Each row is a point on a tangle of strands that fork, close into loops and nearly touch. The rows are in no order.
Points whose rows are less than 99.8 apart are linked; no others are.
san: [-17  30 -14   1  11  -4 -20  15   8  36  10  57 -47 -29 -20 -33  -6 -43
 -48  34 -43  24  12]
mek: [ 21 -10   2  21 -65  -6 -64 -15  39   5  -4  29  23   1  37  31  46  -7
  -4 -39 -24  53  -4]
bopu: [-17  45   0 -30 -12 -10  11   7  -1  22  16  50   1  -1  29   2 -24 -57
 -36   5  -9 -17  17]
sek: [ 45 -27 -35   7   5 -11 -14 -26 -24  -1 -10  42  25 -15   5 -11 -29  17
  35 -61 -16   3 -70]
fediz: [ 43  -2  38  -5  10  -8 -30   9 -29  -8  -2  24   3  16  -7 -35  39 -14
 -26  23 -43  -7  42]
Dazam: [ 35 -43  18   6  57  19  -8  -6 -16   2 -37 -29 -38  -7 -63 -43  51  71
  17  34 -13 -10  25]
ges: [ 71  38  26 -26  -2  -3 -42 -20 -28   3  23  85  30  -1  20 -32  18 -33
 -45  14 -63 -34  13]
Vab: [ 32 -41  -7 -14  25   8  -7  -3 -19 -19 -27  34  13 -21 -23  -3  -2  12
  19 -24  -2  25 -64]
lopen: [ 48 -27  21   4 -52 -35 -34 -33 -16 -34  12   7  56  29  58  25  11  17
  30 -52  19  16 -33]
nonur: [ -6   3  30  -2 -47 -19 -50 -11  30 -46  42  32  34 -29  50  37  24 -43
  -6 -27  23  56 -57]
Talip: [ 61  29  28  -1 -22   3 -50  15 -27  10  27  50  -8  27  22 -34  41 -21
 -50   6 -57 -12  39]
kazik: [ 12  19  -9  -2 -25 -39  21  -3 -35  23  16  19  24  19  35   9 -53  -3
  -1 -43   6 -24 -36]
Los: [  7   7 -11  28   4 -19 -36  28   5  77  22 -30 -64  -6 -67 -32  -6  40
 -19  19 -11  11 -32]
sibot: [ 25  20   0  15 -15 -21  -9  -4  -2  53 -17  11   3 -28  21   7 -16   4
   4 -19 -25 -28   6]
Lipu: [ -4 -12 -42  -9  13  27   3  17   6   6 -21 -21 -44  18 -45 -24  24  43
 -13  33 -22  20  25]
tus: [ 12 -38 -87 -11   8  20  23 -17 -15  -1 -42  10 -11  38  -6  -5   9  54
  11 -18 -46   1   2]
modu: [-41   6 -28  -6 -20  13  36  -7  14  -3 -16 -15  28   5  33  24 -34  -9
  17 -23  26 -15   8]
Patok: [-64  24  30  25 -14   6  17  16  18  28  -8 -58  -7  -3  -9  27  -6  -1
  -4  38  55  -7  43]
pigi: [-36  -7  15  14 -40  -3 -42 -16  54 -28  18  17  40 -61  55  36   3 -52
  16 -28  22  22 -38]
Zese: [ -7 -33  45  24  19   9  -3  -9   5 -32  -1 -40  31 -27 -14  23 -16   8
  29 -19  60 -12 -36]
robu: [-17   3 -37   2  13  30  34 -17  10   9 -37 -35  -4   4   7  27  11  35
  14   8   3 -17  52]
tavul: [ 35  -5  -1  21   6 -34 -20  25 -27  58  37  11 -52  -4 -54 -55  -7  11
 -27  20 -28   3 -45]
fip: [ 18   4  -9 -13   4 -23  -6 -17 -21  20   3  56  23 -13   6   1 -47 -17
   6 -37  -5 -14 -66]
mefi: [-51  18 -25 -19  -1  34  52   9   9 -16  -2 -37   2  10  -7  37 -24   0
 -10   8  57 -14  13]
gife: [ 13 -17 -70 -13   6   4  11  -1 -25  18 -17  46 -17  16 -13 -15 -12  39
   1 -24 -36  17 -47]
vibuk: [ 44  10 -29  -2  48 -24  -7  19 -22  24   6  11 -72   2 -25 -55  -7  10
 -29  25 -85 -25  -1]
zod: [-34 -13 -24  10 -38  13  -6   5  19 -38   7 -20  27  26  17  47  16  -9
   9 -28  45  51 -11]
laluk: [ 44   1   6  15  65 -30   4 -37 -15  48 -19 -28 -42 -36 -35 -48 -21  48
  22  17 -26 -45   2]
Pobo: [-11  32 -18  20 -46 -21 -18  48   4  47  18 -32 -39  46   9  -8  28   9
 -41  22  -1   5  57]
Komu: [-20  36 -28  18  -4   3  50 -28  17  48 -28 -38 -11 -11   5   7 -12  19
  38  -9 -10 -51  41]
roru: [ -5 -28 -15 -13 -10  10 -13  31  -9 -18  13  25  -5  20 -44  -6  16   0
 -14  -9   7  62 -46]
vun: [ -9   5  15 -27 -50 -17 -13   6   0 -60  41  36  42  42  45  30   9 -59
 -25 -32  15  25 -24]
bebob: [-24   4 -10 -10 -55 -16  -4   5   4 -36  21  -8  49  38  57  37  -7 -23
  10 -33  35  14  -9]
kel: [-16 -15  12  23   8  25  -2  18  -4  32  10 -78  -8  22 -52  14   4  51
   1  24  74   4 -15]
gite: [-18  20  27   4  13 -42  33   8 -28  30  16 -26  -3  14  -6  -6 -60  11
   0  -3  39 -36  -9]
lale: [-45   5   8   1  29  49  38 -16  24 -42 -21 -46  14 -22   6  36 -21   6
  25  16  55  -9   5]
noli: [-15  12 -41  33  29  26  46 -45  10  44 -41 -32 -10 -42  14  22 -37  19
  42 -22  -8 -43   2]
rusa: [-34 -10  51  15 -30   1 -31  34  21  16  19 -33  -6  21 -34  14  30   7
  -4  29  40  35  14]
kaz: [ -5 -14  23  38 -51   4 -41  -1  38  10  -1 -10  32 -13  31  40  44 -18
  16 -17  15  23  15]
Pugak: [ 30 -19 -15 -13 -31   6 -34   7  14 -33 -11  38  26  24  21  12  45  -7
  -6 -20 -28  45   0]
Parab: [-10  32 -43  24  17  -6 -23  35   9  50  36  28 -77  -8 -25 -39  20 -26
 -66  36 -71  22   1]
Doto: [ 33  -4 -25  13  56 -15 -17  -3 -12  49 -24   7 -52 -33 -48 -50 -10  28
   7  16 -58 -19   5]
Pap: [ 13  10   0  13  57  -1  23 -15 -27  29 -12 -53 -34 -16 -30 -11 -19  54
  22  22   7 -38  14]
guget: [-15 -13  13 -40  47  -7  34 -18 -11 -49  -2   9  17 -27 -22 -10 -39 -21
  18  -1  28 -10 -38]
Vebim: [-22 -16 -36 -18  28  36  18 -22  46 -39 -44  22  18 -49   7  15   0 -39
  15  -1 -16  33  -2]
fugu: [-32  -7 -49 -39  23  22  41 -12   5 -36 -33  33   6  -3  17  16 -21 -26
  10 -10 -28   4   2]
pafa: [  3 -43  20  33  40  38  12 -25  17 -27 -28 -21  13 -62 -36  13 -16  -1
  44 -18  39  -8 -50]
Zos: [-40   3  66  20 -37  -8 -20  20  28  25   4 -38  16  -4  16  18  16 -16
  -6  21  55   2  33]
dini: [-28   0 -20 -23 -24  17  -5 -16  30 -67  -3  52  45 -16  43  17  -5 -53
 -13 -14 -10  43 -16]
Tuv: [ -1 -14   6  27  50  65  24 -52   9  -2 -38 -33   0 -62 -36  25 -18  24
  63   1  26 -27   0]
diper: [-13  -9 -23   3  25  52  46 -48  15   0 -58 -21 -12 -28  20  21  22  40
  40  13 -39 -38  66]
lini: [ 32  27  18 -31 -20  -4 -22  -1  -1   0  21  81  25  -2  40 -11  -3 -45
 -34  -5 -31 -11  14]
denuz: [ -9 -19  -4   8  -3  -3   5 -24   9 -22  -1 -15  41 -17  24  25 -26 -11
  38 -30  33 -12 -34]
zubu: [ -7  -6  -2   0   7  -6  26   9 -31   8 -11 -37   1  21 -21   6 -27  43
  24 -14  42 -11 -21]
sigi: [ 34  13 -30  13  -8 -18 -23  33 -10  34  27  24 -51  34 -17 -41  31  -3
 -55  21 -71  19  27]
tofas: [ -5 -20  32  29  -7   0 -43 -34  36 -15   9  24  36 -73  29  21 -18 -35
  30 -25  -4  26 -60]
giko: [-38  47   5 -40  13   3  43  13  11   3  -1  23 -19   3   5  -3 -21 -51
 -37  35  -7 -12  64]
Kab: [  8  54 -13  14   1 -29  25  31 -27  35  34 -24 -49  50  21 -42  -6  -4
 -46  28 -37 -66  64]
vud: [ 13 -23  23  -9 -21 -14 -20  15 -27 -62  16 -18  47  48   4  17  12   5
  13 -18  49  -1 -21]
Nase: [-14 -10  72 -16 -16  -4   3 -10  38 -48  13 -17  69 -37  49  14  12 -49
  17  21  33 -30  17]
Rirul: [  3 -40 -75 -21  16  42   4   9 -13 -11 -30  11 -42  54 -32 -22  37  55
  -1  10 -36  39  24]
nopob: [ -8  20  43   7 -12 -55   6  -7 -18  59  21   4  17  -8  33   2 -57 -16
   5 -19  24 -32 -25]
zuv: [ -1  10  87 -11 -23 -20 -35 -16  26 -19  25  22  54 -39  45  20   5 -57
   1   1  24  -7  -4]
Refi: [ -2 -12   0  -5 -14  11 -15  15   4 -10 -12   9  11  13 -15 -13  36  -2
  -7  -2  -1  49  12]
ral: [-17   4  12  15  -4 -13 -30  34  -5  38  22 -27 -47  -1 -54 -12  11  16
 -15  21  28  25   0]
sufov: [ 29  11 -22   9  25  -7   0  21  -1  23   0   1 -42  35 -10 -56  29  21
 -28  35 -67 -22  50]
Pak: [-32  19  -1 -46 -37   4  20   4  11 -55  31  49  30  10  34  28 -18 -69
 -29  -1  -2  20  -4]
komab: [ 17   6  63  -7 -37 -17 -57   4  13 -24  24  41  38 -13  24  15  22 -32
 -13  -4   3  36 -11]
Zotu: [ 12  -1 -14   6  54  26  29  -7 -23  13 -30 -59 -47   9 -63 -29  26  73
  20  45   6 -25   8]
ralo: [ 30 -13  13   3 -34 -31  -2  -4 -10 -16  11 -33  42  50  28   9   3  28
  24 -43  23  -6   0]
givit: [-12 -26 -19 -16   3  27 -15  -9  31 -54  -7  40  16 -30  -5  14  -4 -27
   3 -20  -7  64 -35]
fugo: [ 31   2  24  19 -39 -10 -19 -21  21  29 -13  -4  24 -25  51   9  12  -4
  26 -29 -13   5  19]
Raza: [-28 -21  28  -1  -1  22  -3  23  -6 -24   5 -59   0  25 -43  17  23  17
   2  20  72  22   5]
fid: [ 12 -15  20 -13  16  -9  16  10 -31 -19   0  12  15  -4 -31 -11 -26   4
  13 -17  34   3 -47]
kogul: [ 27  -7 -38   0 -17 -18 -22  24 -22  40  21  29 -33  25 -34 -33  -1  29
 -22 -21 -31  27 -48]
desir: [ 34 -18  31  -5  33 -14 -19  14 -25   6  -8  -9 -27  10 -47 -42  33  31
 -10  26 -21  -7  15]
Tofef: [  3 -18 -17   1  69  44  54 -52  -1 -18 -61 -15  -5 -36 -12   7  -4  30
  61   7 -22 -29  18]
vikad: [-47  38  27  -5  18   5  44  14  23  31  -8 -30 -28 -11  -8   7  -9 -15
 -24  44  17  -6  60]
lofo: [  7 -20  21 -27 -31 -11 -22  34 -32 -47  25  19  26  52 -21   6  22  -3
  -5 -22  37  49 -44]
zuti: [-21  18 -40 -44 -18   5  46  -5  -8 -32  -2  52  29  25  48  21 -29 -30
 -14 -15 -14 -13   2]
debom: [ 15  37  -8  41 -33 -52 -12  48 -16  44  48 -20 -51  62  26 -23  -1  -5
 -51  27 -25 -30  58]
bude: [ -9  32 -43   1  18 -29  38  31 -36  17  28 -25 -69  43  -5 -26 -25  23
 -36  32 -26 -44  31]
fab: [  4 -11  64 -11  27  10  31 -22  14 -55  -8 -29  41 -31  21   8   3 -20
  46   7  19 -39  13]
pili: [-23 -25  53  18  24  27  15 -23  32 -48  -5 -50  40 -34   1  38   5 -12
  42   7  67 -31  10]
dela: [-23  19 -57 -21  24  17  41  17 -20   9   5 -28 -70  29 -31 -35   5  40
 -23  40 -24  -8  39]

How many points has the smallest loop of links through each point below? Write - if it is on no loop.
denuz => 6
dini => 6
fid => 8
giko => -

A fork is a point with three links, a tip a point with one. Leave the first point through the second and follow the links. Name the first fork or tip that comes.
Dazam, desir => rusa
ral, Los => Pobo
lopen, ralo => sibot
bopu, lini => san
fugo, kaz => lopen
